Points on a hilly landscape, in no order, each with its height.
From any point a ball rolls to the lowest of the 2 points nearest to it. It stops when none of these is lower. Distance is the straight distance between rows; heights are no part of it.
tem h=3.75: [  0  18  34 -19 -44  23 -39  -9   1  24  38  24  20 -27   8 -17 -17 -33
  -4  12]
Seg h=3.39: [-23   4 -11 -29  16  -1   0  -9 -18   3  16  -2 -30 -28 -18 -49 -10   1
 -37 -25]
Gaser h=3.37: [ -9  60 -10   8  38 -52  23 -17   6 -18  20   4   3  17 -22  -2  -6   2
 -13 -46]
zasu h=4.35: [ 26  17  19  10   8   1  -6   8   1  66 -35 -14  19 -16  25 -14 -10  21
 -21  21]
Mabe h=3.27: [  0  31  43 -37 -15  -6 -18 -30 -16  16  38  43   0 -27  21 -28 -38  -5
   7 -12]
Pafo h=6.29: [ 11 -24 -17  42  15  55 -22  11  39  -7 -45 -45  24  -8  15  -8   4  22
  17  17]
rugur h=7.46: [ -3 -24  38  -2 -37  17  37  18  -7  15  29   3  55  86   7   6 -22 -37
 -14  -1]
Tapug h=4.71: [ 30 -40   9  44  -2 -46  54 -18 -19  12   2   0  -3  60  11   7  43   4
 -14   2]
resi h=4.60: [-30  -5  -1  -9 -14  19 -37 -16  49 -14   4 -19   2 -13  21  21  -7  21
  30   2]
sepo h=7.67: [ 37  12 -11  47   2  33  29   5  17  23  -4 -17  25 -16  49 -12  26 -16
  -4  14]
pumi h=4.17: [-23   1  -2 -28 -20 -14 -10 -14 -45  -3  45 -39 -43  21   2  27 -24 -22
  -6  25]
ket h=1.98: [-36  -1  39 -38 -29 -22   0  11 -14  -1  12  24  -6  83 -30  -4 -39   0
 -14  -1]
bopu h=2.34: [  4  31  28  22   5 -50  -2 -11  16  27 -46  15  20  28 -23   2 -22   1
 -21 -32]
dudat h=2.76: [ 31  10   8 -26  30 -25  44  -7 -23  -6  67 -12 -16  15   1  42  -1  -1
 -24 -13]
zisa h=6.06: [ 12  17 -12  39   7  13 -21   3  32  20 -75 -42  18 -17  -9   0  27  33
  -4  18]
Bupug h=3.97: [ 39   0  -7   5  40 -20  31 -38   8  -9 -13  -1 -38 -17  -9  -5  34  49
   6  -1]
rezav h=4.32: [  7  24 -72 -18  58  -2  17  12  29 -61  -7  17 -43  16 -26  31  29  78
  33   5]
sapuz h=4.84: [-40  15   6 -27  -5 -29 -15 -21  35 -19  16  24 -15  -7   0  38  -7  35
  37 -17]
Nafil h=4.92: [-42  34   6   3 -32  28 -37  15  42   9   9 -18  22  15   7   4   5  20
  -6  -7]
zabek h=6.52: [  3 -23 -14  19  35  67 -31  29  29  -8 -38 -25  57  -9  11 -31 -35  16
  53  14]
besu h=1.53: [  3  -4  42 -20 -41  -5  -5  11 -19  28 -21  13  15  76  -4  14 -51  -9
 -20  15]
setag h=6.85: [ 14   2   2 -12 -55  37 -71  -7  -4 -18  -3 -10   9 -51 -53 -32 -27 -46
  -5 -10]
bel h=2.73: [ -3  49  14  -2   5 -54  17   0  16  -3  -8  32  -4  41 -34  12 -40  -2
   0 -43]
lek h=4.18: [  5   6   1  -9   8  -7 -23 -17  65 -12  -3  -1  -9 -51 -28  14  -2  31
   6 -37]
bugu h=2.81: [ 14  41   2  15 -56  52 -14  10  30   2 -30   2 -10   9  34 -13 -43 -25
  18  20]
pog h=4.49: [ 10  16  11 -35 -32 -14  -8 -19 -55   6  64  -5 -24   7   2   9 -34 -61
 -12  19]
miti h=7.34: [-18   5  34  -9 -24  20  -5  40 -44  47  42  17  66  15  26  -3  14 -29
  -5  44]
zipul h=7.59: [  9 -53  16 -46  25 -28  44   8 -48  -6  30  14   1  48 -34  37  -3 -16
 -33 -16]
las h=7.01: [ 12 -12 -31   0  36 -23  21  -2 -27 -58   3  10 -32 -11 -18   4  61   5
 -13  -2]
pofa h=4.02: [ 22  43 -16  16  36 -42  56  -7  23 -10  10  14 -32  44 -19  -1   5  27
 -29 -31]
gad h=4.70: [  2  55  12   2   2  22   3  45  -3  54 -24 -25  22  28  40  -4  -8  24
 -26  41]
sute h=7.24: [-17 -21   0   8 -22  24 -52   4 -20  20  -7 -13  17 -51 -38 -12  -2 -47
   1   1]
Nalut h=3.49: [-25  45 -30   3  -2  12  15   6  54  15  17 -26 -43  41  20   2 -21  41
  -3   1]
kez h=4.40: [ 21   6   5  31  35 -46  77 -14   9   3  10  17   2  68   0  13  18  24
  -8 -25]
sekub h=5.83: [-29  10  -5  19 -22   8 -57  12  17  24 -67 -28  18 -12 -12   2   0  11
  -5  22]
zipov h=2.89: [ 14  -3   0  11  -1  15   2   1  34  31  35 -43 -14 -12  14   9  24   9
 -45 -19]
Zomo h=1.81: [-18  10  -9  18   4 -41   0  -5  26  16 -46   3 -18   5 -27 -19 -10  29
 -23 -30]
Lide h=5.02: [ -1  41  20 -12 -15  52  -8  88  18  32 -25 -21  22   5  22 -12   9  26
 -34  30]
Kon h=1.91: [  9  11  40 -20 -26 -25  -2 -10  -8   7 -24  20 -40  68   0  40 -69   6
   3   6]
gupov h=3.17: [-39  -7 -33 -34  29 -21  17   6 -22 -50 -18  52 -41  -3  22  -8  -4  26
  11  -4]
Lus h=7.47: [-23  33  27  -6 -31   7  -8   7   5  14   1  18  57  34  36  10 -24 -21
  13  24]
Tunad h=6.05: [ 42  27  20 -30 -36 -13 -13   3 -16 -27  23  36 -33   3 -39 -16 -24 -44
 -45 -33]
fuvav h=5.60: [ 24  11 -17 -46   8   6  16  26  -9 -57 -22  43 -42 -28 -13   6 -13  -9
 -11 -41]
Bimef h=5.80: [ 23  31   3 -56 -17  -3 -20  22  -1 -47  10  30 -65  -1 -31   4 -24  -6
 -26 -23]
Tesan h=7.52: [ -7 -63  33  -2 -11 -17  45   9 -24  17  39  14  31  70 -12  26   1 -33
 -14 -19]
tenof h=3.69: [-28 -24 -41 -35  32   7  -4   6 -34 -38  12  14 -38 -40  -1 -31   2   6
  -4  -8]
saz h=2.44: [-20   2   5   2   1 -11  14   2  19   6 -32  31 -43  24  15 -18 -40  13
  -7 -19]
tif h=5.34: [-22 -41 -23   8  -4  59 -28  -8  20 -49  12 -39  10 -11   0  -8 -23 -23
  33  -8]
muled h=6.76: [ -2  -6  -7  -4   6  73 -28  57   0   1 -37 -37  50 -35  17 -26 -12  14
  33  48]
kubab h=5.21: [ 11 -32  -4  11  22 -28  13 -26  34 -47 -32  25  -4 -40 -11  10  41  22
  28 -27]
kab h=4.05: [ 50  19  17  20  20 -19  20 -39  -7  44 -25  -7  -7  -2  28  -3  -5  24
   1  16]
bufis h=2.72: [ 13  27  12 -32  31 -29  17 -27  -9   8  10  30  -6 -29  15  -9 -20  10
   0 -30]
tul h=7.07: [ -2 -18  -1  -1 -21  60 -47  28 -15  34   3   1  41 -61 -10 -29   9 -39
  22  33]
renu h=2.69: [-25 -22  16   0   4   4  49   9   3  31  -2  -5  22  94  25  -2 -33  25
 -11   6]
nuli h=7.41: [-22 -15  32  -1 -23  -7  13  10 -30  21  37  22  56  51  35   6 -16 -34
  16  15]
Vafa h=3.36: [ 33  32  -7 -21  61 -41  28 -32  -4 -19  16  27 -14 -24   2   2  31  41
  13 -23]
mado h=3.34: [  4  43 -11  18 -52  35  -1 -14  29 -24   2 -36 -30   3  21  20 -41 -27
  18  15]
Mav h=7.68: [ -2 -41 -15 -15  28 -37  36   6 -75   1  41  -3 -22  31 -18  14  22 -28
 -34   2]
busor h=7.66: [  7 -34  26 -58  -2 -25   1  29 -41 -16  44  45 -24  21 -20  40   5 -26
 -22 -15]
Fur h=6.83: [-26 -11 -30  19  12 -18  22 -25 -16 -21  -1  -1 -13  -9  13 -10  41   3
  -4   3]
kam h=7.78: [ 35 -36 -26  51   7  49  12   2   2  14 -16 -40  37 -37  25  -8  56 -20
  18  34]
Vepuv h=6.84: [ -4  32  -1  37  16 -19   1 -14 -14  34 -24 -11  63   5  27 -21  52  22
   7  38]
vaku h=7.56: [ -2  30   5  24  -9  -3  17  -6  13  19   4  -9  23   8  37  -1   0 -18
  -1   0]
bafi h=4.78: [  7 -10  22 -18 -11 -20  -7 -16 -71  16  14   7 -28  -8  14 -13 -45 -42
  -4  18]
Nuzim h=7.76: [ -8 -26   7  10 -40 -23   1  -1   2 -38   6  33 -10  -9  14  39  12 -39
  12 -13]
gadu h=3.24: [ 28 -12 -11  11  24  -8  38 -17 -14  -8  56  -6 -26 -17  24  40  26 -11
   2   8]
duki h=2.04: [  3  -1  24 -15   9  -7  16 -16   5  36  67 -23  -5   7   3  14  -2   5
 -38 -13]
noga h=7.04: [-19  14 -19  24  13  20 -14  30   3  22 -28 -23  62 -32  13 -25  41  17
   9  34]
Mamip h=5.35: [ 29 -39 -16 -23  21   1  13   1 -17 -38  -8  45 -26 -63   0  -5   3 -30
   8 -33]
toz h=3.83: [-21   2 -20  -5 -27  35 -19  -9 -14  -4  18 -52 -37   9  25  17 -24 -16
   1  22]
gode h=7.71: [ -9 -52  17 -11 -17 -22 -11   8 -29  -3  28  38 -23 -32 -14  28  12 -34
  -4 -17]
fopi h=4.97: [-26 -12  -8   5 -19  55 -56  10  38 -32 -14 -49  30   0 -10  13 -24  -4
  42  16]
buleg h=7.26: [ 23 -29 -31  28  18 -43  10 -35 -29 -39 -11   4   0 -33 -55 -11  75  -1
  11  -3]
domos h=5.97: [  7 -61 -14  37  19  13 -16 -42  -8 -15 -25 -13  24 -23 -25 -49  59  32
  58  23]
lused h=6.30: [ -5   1 -20  48  15  12 -19 -35  24  -7 -32 -27  43 -11 -13 -40  57  41
  39  24]
tase h=6.61: [-11   8 -30  46  -1 -12  -2 -30  -4   0  -7 -22  30  -6   0  -9  61   1
   2  25]
bif h=3.68: [ 16 -26  -6  13  13  16 -11 -13  28   9 -12 -24 -14 -43  -5   0  17  26
  -1 -21]
Mor h=6.40: [ 17  16   4   0 -38   8 -23  -7  -5 -20 -12  -1 -26 -29 -31 -16 -30 -52
 -17 -17]
gipi h=5.00: [ -4   3   5 -25  20 -39   4   1  33 -39 -12  53 -22 -21   2  22   8  34
  15 -42]
nugek h=3.67: [ 57 -20  19  15  29 -21  42 -27  -5  17  14   5 -18 -12  11  18  23  13
  -1  -3]
Sevon h=7.22: [-24  29   0   6   2   6 -14  41 -30  30   2  -8  72 -13  22  -4  40 -29
  -6  46]
pomup h=2.80: [-34 -18  13 -30  -2 -35  11  14 -32 -24 -22  50 -38  30  19 -13 -31  -6
   0  -4]
Zeruz h=2.39: [-28 -33  26 -30  13 -23  34   6 -20  16   8  13 -14  85  -3   7 -36  25
 -25  -9]
virol h=3.96: [-14  33 -53  -5  30  -3  21 -10  46 -27  18 -12 -56  18 -18  21   0  58
  13  -8]
bibon h=7.53: [ 39 -45 -20  49  16 -14  -9 -33  -5   7  11 -15   2 -54 -41  15  72  -8
  20   0]
pip h=5.06: [ 21 -27  -2  -2   6 -22   4 -19 -38  -2 -30  20 -37 -42  12   1 -23 -39
   6   2]
Gese h=2.30: [  3  40  20  -1 -57   2  -6  -5  14   0 -10  31 -29  40  21  11 -54 -11
  14  13]
fibi h=3.63: [-10  17 -22 -15  25  19 -26 -17  39 -16   1  -1 -20 -42 -23 -30 -47  24
  28 -37]
gup h=3.04: [-34  27   4  19   7 -21  45  -8  29  24  22   1 -14  71  22   4 -24  38
   0   0]
kuve h=5.56: [ 14 -67 -10  29  44  -2  -7 -23  15 -44 -34   3  25 -40 -41 -25  31  13
  49 -23]
puruv h=7.72: [ 26 -50 -19  49 -11  17   6 -13  -9  19   0 -22   4 -50   1  12  32 -37
   9   7]
mak h=5.58: [-17   0   0  -2 -23  29 -58  56   8  25 -41 -51  39 -27 -26  16  18  -6
  -9  35]
sipuz h=1.41: [-38  10 -12 -31  -4  26 -41 -14   8 -10  12  -1   4 -45 -20 -45 -23   1
 -10 -25]
gepu h=5.26: [-37   4  -4  15 -40  41 -41  50  19  16   1 -30  46  -6  -2   0  33 -12
 -29  10]
Bol h=6.92: [ 10 -19  -1  -7 -13  62 -28  78 -11  31 -11 -15  38 -50  28  -7  10 -16
   8  44]

For each start below, name the point where the ball stops.
Pafo => resi
lused => resi
Lide => duki
sute => besu

Call two points neighbours if one is among the 2 nearest of the other. Go from one point of each pair to the other, from neighbour to neighbour, staying as low as possible. Name the highest point that can't be avoided.
bufis / resi => gepu
Zomo / bufis => lek
sipuz / Zomo => tenof
bufis / duki => Bupug
